Points on a hilly landscape, in no order, each with its height.
A ball rolls from a point to the lowest of its 6 nearest points, and stops where none of them is lower. Distance is the straight distance between rows; heights are no part of it.
(1047): [ 47  23  22  -8  75  36 -19 -40  43 -26  42 -41 -14 -20  41  38   1 -10
  14  79]  h=5.59
(653): [-13 -35  26 -25 -17 -31  11  28 -28 -17 -38 -12 -27  -9 -18  -6 -27  -1
 -17 -22]  h=5.07
(180): [  7  33 -18 -44  -1 -28  -3  -7  27  14  22 -22 -16   2  12   4 -81  39
 -14 -46]  h=6.78
(562): [ 13 -28 -17 -37 -20 -12 -22 -13  -5  -6 -17 -52   7  40 -12 -41 -30   7
 -36 -56]  h=8.13
(239): [-15 -14 -31 -15  43   2 -22   8  37 -27  58 -37  -6   2  14 -10   8  15
  16 -12]  h=6.96
(254): [-14 -42   4  19  12  -6 -19  25 -27  15 -23  23  14   9 -12 -19  22   1
  11 -28]  h=5.00
(245): [ -5  18 -17 -36 -63 -26 -13 -42 -18 -20  51 -43  -9  52 -19 -67 -24  -2
   5 -42]  h=7.22
(1082): [ -2 -17  13  -9   0 -22   9  35  13  -1 -21   9 -14  11  13  14 -47  25
   7 -35]  h=3.51
(223): [-39 -44   5 -13 -37  16  22  52  -6 -36 -24 -19  24  16 -13 -16  -6  -4
 -25 -34]  h=5.79
(531): [-36  -4  20  13 -24   0 -17   7 -29  33 -30  18  -3  -7 -22 -19  18  -6
  36 -12]  h=3.88
(335): [ 11 -43 -15 -23 -54  15   2  27 -23 -45 -50 -67  35  33 -14 -19   0 -41
 -57 -41]  h=7.66
(858): [-22 -11 -13  48 -12  30  26  48  41   3  -6  27  50   6   7  18  27   3
  12  15]  h=5.61
(1049): [ 33  15   5  -5  46  30 -35  -5  51 -11  26 -36  -7  13  53  23  -5  15
  31  51]  h=4.75
(756): [-17   0  40  -9 -27  25  -6  46  22 -31   1   9  -9  11  35  18 -27  26
  -7  38]  h=2.16
(529): [ 19  18  10 -36  51  -3   8 -36  54 -21  79 -27 -10 -24  18   1  18   0
  15  36]  h=5.92
(664): [ 14  26 -29  -9 -18  -4  -9 -14  63   1  28 -40  -7  19  47  -4 -41  43
  10 -15]  h=6.32
(225): [ 59  19  10  17  61 -11   0 -20  36  -6 -14  13  -5   1  37  35 -29   7
  47  14]  h=0.74
(518): [  9 -34  24 -14  -3 -19  -9  -2 -31  25 -70  -6  -8   7  -9 -18   2  -6
  -9 -29]  h=6.33
(67): [ 70  30  11  -6  69   8  21 -65  60 -18  22 -11  20 -43  32  46 -12   3
  26  41]  h=3.86
(681): [ 39  67  12  57  26  19 -44 -26  -5  11  -4  15  16  -9  22   4   8 -42
  80  33]  h=3.91
(197): [-74   5  23  14 -56 -16   2 -17 -21  31  -5 -25  14 -60  -9  -1  13  -3
  40  -7]  h=4.01
(1111): [  2 -57 -23  12   9   8  -3  27  -2  -9 -28   4  36  39  -4 -22  21   2
 -17 -40]  h=6.05
(354): [ 17  42  64  32 -19 -11  -2 -23 -16  26 -42  38 -17 -14   7  16 -45 -14
  57  45]  h=3.85
(1022): [ -9  -5 -27  -2  58  28 -21  32  -2 -34  36  15  -8  -2  19   9  35   2
  -5  27]  h=6.06
(659): [ -6   5 -34 -10  -2 -32  -8 -28   8 -25  77 -51 -13  24  18 -60  27  -7
   7 -16]  h=6.89
(521): [-26 -12  13  -1 -24  29  14  58  29 -29  -5   4  10  13  28  10 -15  21
 -15   8]  h=4.78
(910): [ 36  32 -49 -20   1 -66  10 -50  11  45  45 -13 -33  11  10  -3 -38  14
   5 -59]  h=7.76
(30): [-65 -12   2  15 -56  19   2  19 -44  30  -5  18  19  -8 -35 -23  47  -7
  -5   5]  h=4.17
(738): [  6 -46  -5  -9 -43 -28  15  23 -40  -9 -75 -62  -4 -14 -14   3  11 -15
 -31 -40]  h=7.09
(332): [-28  29 -51  58 -45  33  13  34  -9  25  18  45  22  -2 -20  16  53  16
 -21  27]  h=5.08
(712): [ 21 -23  28   2  42 -26  10 -18 -31   7 -37  49  -9  12 -25  -7 -18  -8
  16  -6]  h=5.33
(27): [ 49  17  10  16  79   6   3 -19   4 -21  14  41  -1 -21 -12  17  15 -25
  48  39]  h=4.26
(991): [  0 -17 -23  28  52   5 -41  23 -33   3   5  14  -6  -8 -14   3  65 -16
   8   5]  h=6.53
(555): [ 11  -9  50  -2 -10 -30  24  14 -23  -1 -42  20 -37 -29 -12  19 -32   0
  27  14]  h=4.38
(288): [ 58 -13  12 -37  48 -18  37 -57  -9  15 -35  36  -3  11 -22  15 -20  -1
 -46 -12]  h=6.56
(774): [-14  20  22  45 -14  24 -18  32   1  10 -11  22  13   4  29   9   7  13
  47  23]  h=3.90
(520): [ 26   0   3  35  74 -21 -29 -16 -30   5   2  44   7 -20 -25  -3  47 -50
  43   8]  h=5.45
(1010): [-33  -2  41  -2 -18   5 -25 -11 -54  27 -19  26 -26  15 -28 -31  39 -21
  -1  19]  h=4.02
(906): [ -1   4 -37  13 -21  51  24  20  73 -15  30 -20  44  31  40  14  10  18
 -31   9]  h=6.46
(366): [ -1 -29 -29 -31 -56  47  -6   4  -5 -39 -13 -60  56  47 -25 -34  -2 -27
 -70 -22]  h=6.95
(104): [-20  16   7  51 -36  10 -17  19   2  25 -27  22  33  -5   6  13  12  10
  53   7]  h=3.99
(584): [ -3  18  -3 -17 -14  -2 -13  -2  63 -14  56 -32 -22  29  46   4 -13  31
  20  10]  h=5.81
(475): [-11 -37  -8   6 -16  -3  15  36  20  -8 -26   3  39  18  -1  -5 -23  21
 -25 -50]  h=4.74
(516): [ 31 -21  52 -15  18  -7  16 -38 -39  24 -36  40 -19   7 -32 -12  16 -29
 -10  13]  h=5.67
(1005): [ 11  16  39 -42 -19 -11  23  11  21 -11  -4 -24 -35   0  24  19 -74  19
 -11  11]  h=7.40
(509): [ 77  36  27  38  32  12  -5 -30  29   2 -30  26  -2  10  28  41 -30  -5
  36  50]  h=3.30
(852): [  4 -27 -31  -3  81   3 -24  20 -27 -24  28 -10 -12  -8   4   8  46 -12
 -13  21]  h=6.24
(313): [-15 -28 -18 -19  18  11 -27  23  -9 -33  19 -14  -1  41  -4 -30   6   3
 -45 -11]  h=5.80
(441): [ 34   6  13 -10  59   4  -3 -11  41 -31  15  24  -5 -10  23  26 -16   8
  31  23]  h=3.59
(78): [ -8 -35  23  -5  15   0  -2  30  -8 -14 -12  28  -7  11  -9 -15  -3   3
  -8 -11]  h=4.99
(91): [ -3  17 -15 -40 -42 -39  -1 -32   2 -12  55 -29 -22  28   5 -48 -48  22
  -6 -23]  h=6.97
(231): [ 32  15  60  -2  14   6  16  -3  19 -14 -12  26 -17  -2  15  22 -33   0
  20  49]  h=4.19
(395): [-29  -3  29  17 -42 -10   5  30 -14  19 -53   4   5 -25   6   4  -9   6
  45 -11]  h=4.06
(356): [-50  41   0  33 -20  31 -47 -29 -13  35  20  22  33 -19 -14 -16   3  -6
  54  -5]  h=3.89
(860): [ -1 -29  33 -30  36   6  -7   9   2 -24  10  23 -24  17  -9 -29   0  -4
 -29   7]  h=5.50
(921): [  8 -37 -33 -14  31 -20 -22   3  17   1  -1   0   5  19  15  -5 -16  34
  -9 -57]  h=5.13
(172): [ 20  37  38  41   2   0 -14  -1   1   7 -18  36 -10  -1  14   8 -19  -2
  65  32]  h=3.76
(877): [ -2  12 -10 -30 -31 -31  30  23   8  -8 -32 -46 -28 -32  12  36 -76  10
 -25 -25]  h=8.40
(500): [ 43  21   3 -29  37 -20  16 -32  31   7 -14  20 -29  -6  14  38 -71  14
  -4 -19]  h=6.87
(609): [-10 -30 -31  17   7  27 -25  37 -39  -7  -8  13  -4  24 -14 -12  72  -3
 -35  -1]  h=4.95
(865): [ -7 -34 -65  -5  35  27 -11  23   1 -16  34 -22  -1  25 -12  -1  65   9
 -39  -9]  h=5.64
(365): [ -9  -9 -33 -42  75  -8 -25 -15   7 -14  69 -44 -25  -4   0 -21  39 -11
 -14  11]  h=6.49
(242): [-62 -28  10  21 -70  -3  25  15 -36  26 -31 -21  22 -33 -32 -23  45 -14
  -2 -14]  h=4.20
(321): [-36  55 -13  51 -29  38 -53   3  -6  29  11  28  25  -4  15   4  24   1
  56  23]  h=3.92
(345): [-67  41 -22  31 -73  39  13   0 -42  26  31  16   9 -28 -33   5  31  11
 -23  32]  h=4.51
(246): [-22 -41   9   5 -73 -23   0   9 -45  22 -78 -56  15  -1 -19 -13  49 -31
 -22  -7]  h=5.83
(437): [ -9 -48  -3 -29 -11  29 -18  41 -18 -15 -23  -5   2  37  -4 -31  29 -11
 -48 -12]  h=5.96
(767): [  4  -2  17   8 -48  -5  24  39  23   2 -72 -27   6 -13  31  46 -55  18
  12  -5]  h=8.56
(654): [-13   7 -57  54 -11  37  38  48   5  16  16  51  41  -9 -14  26  47  -2
 -30  17]  h=5.42
(184): [ 28  13  17 -17  58   8   6 -33  55 -25  44  18 -16  -9  21  11 -12   7
  16  42]  h=4.80
(1095): [-28   7  27   8  -7   2 -50 -35 -61  36 -11  21  10  -9 -36 -48  30 -20
  20  -3]  h=3.18
(121): [  5  15 -25 -21  -8 -49   0 -37  29   1  61 -23 -19  25   8 -33 -24  25
  14 -40]  h=7.14
(411): [ 30  12 -18 -35  36 -41   8 -39  12  20  19  11 -21   5  -1   6 -59  28
 -22 -48]  h=7.31
(679): [  0  -3  27 -46  -4 -25   9  -3  16 -35  13 -12 -30  -3   9  -2 -61  15
 -19 -19]  h=5.93
(89): [ -3 -41 -48 -15   2  18  -5   2   7 -31  20 -32  36  42   0 -28  17  -1
 -48 -47]  h=6.70
(198): [-42  -5 -20  10 -57  27  -9  27 -70  33  -9  18 -13  13 -32 -17  64  -7
 -39  20]  h=4.33
(1000): [-34 -25  -8   5 -61  26  30  53 -21 -20 -18  -2  23   0 -35 -15  41 -26
 -53  -8]  h=4.90
(436): [ 26 -17 -18 -25  76 -25  -8 -36  31   1  12  -8  -7  -8   2  -4  -8   6
   1 -21]  h=7.26
(960): [ 27   2  40 -24   0 -36  40  -5 -30  11 -46   6 -35 -39 -25  42 -50 -10
 -17 -19]  h=4.72
(287): [-13  18 -16  26 -54  46  64  54  35  27   3  35  39   3 -13   9  21 -38
 -46  34]  h=5.43
(462): [-60  26  33  17 -34   4 -25   1 -30  30  -6  24   4 -44 -15 -14  11  -1
  39  17]  h=3.95
(1107): [-36  19   7  38 -17  20 -17  43 -16   4   3  46  -2  -7  -1   0  34   2
  25  13]  h=4.15
(237): [ -6 -60   3  13 -67 -22   8   9 -32  25 -84 -50  27  -2 -12 -14  34 -27
 -15 -37]  h=6.71
(306): [ -7 -16 -55  -4   1  44  26  23  26 -28  39  -6  54  29 -29 -17  21 -19
 -80 -17]  h=6.58
(980): [ 61 -11  -6 -18  82 -26  29 -69  22  -6   6   9  17 -16 -12  25   9   8
  -3 -17]  h=8.20
(142): [-21  33 -22  48  33  11 -39  12 -46  14  26  38  -5 -34  -9  -4  52 -18
  51  22]  h=5.84
(417): [ 66  30  -6 -16  55 -12   3 -58  61  23  16  -9 -19 -14  36  54 -58  18
  14  17]  h=5.17
(394): [ 14  34 -22  41  36  41 -36  39  -6 -20  23  10 -22  -8  28  45  34   0
  15  75]  h=6.72
(1037): [-52 -11  -3  34 -70   7  58  31  -7  12  -7  -9  45 -45 -35   1  33 -35
 -14  14]  h=4.53
(704): [  7  -2  11  -4  10  14 -11  25  35  -7 -20   7  -4  15  46  16 -35  28
  21  17]  h=1.88
(1052): [ 34  -2  16 -60   2 -37  17 -62   4  -4  22  -7 -29  20 -23 -22 -47  -3
 -45 -28]  h=6.45
(548): [ 36   8 -14 -23  33 -61  26 -82  21  18  65 -40 -18 -16   0 -31  27 -10
  25   0]  h=7.10
(769): [-21  74 -69  78 -48  52 -21   0 -20  36  31  21  19 -21  13  25  50  27
  13  38]  h=4.79
(1051): [  7  17  55  -3  -7 -32  -4 -65 -63  34 -40   9  -4 -23 -46 -27   5 -39
  27   5]  h=4.61
(51): [-20  -6 -46  37  27  21 -28  21 -59   4  22  28 -21  -2 -19   3  66  -6
 -12  19]  h=5.48
(2): [ 57  34  54  11   7  13  47 -38   8   3 -50  39 -15   5   8  61 -43   4
  -4  36]  h=3.98
(981): [-26 -27   9 -37 -34 -21  13  29  -7 -49 -18 -51  -1   0  -1   3 -45   0
 -25 -27]  h=7.17
(573): [ 26  49 -14 -57  10 -60  35 -52   8  32  24  -3 -33   4 -20  -2 -67   6
 -39 -47]  h=7.21
(13): [-21 -25 -29 -30  16  12 -16  14  16 -39  24 -22   2  24  -1 -24   5  11
 -25 -42]  h=6.25
(506): [ 24  -1  41 -31  38 -11  23 -45  40 -23  55  16 -11  11  12  -5 -36  20
 -21  16]  h=5.90
(1085): [-53  45   3  26 -36  34 -17  27 -24  25  10  52  -8 -13   1  12  28   4
  36  54]  h=4.18
(918): [-39   5  -5  44 -82 -36  34 -18  -4  24 -27 -55  16 -78  17  14   8  -5
  29  -4]  h=4.04
(151): [ 19 -25  32 -37  36 -32  22 -11  -8  -1 -29  23 -26  -7 -16  10 -37  -1
 -12 -20]  h=5.27

Where does a ball stop that starts at each point below?
(245) -> (704)
(366) -> (704)
(335) -> (704)
(1022) -> (1095)
(287) -> (1095)
(712) -> (1095)
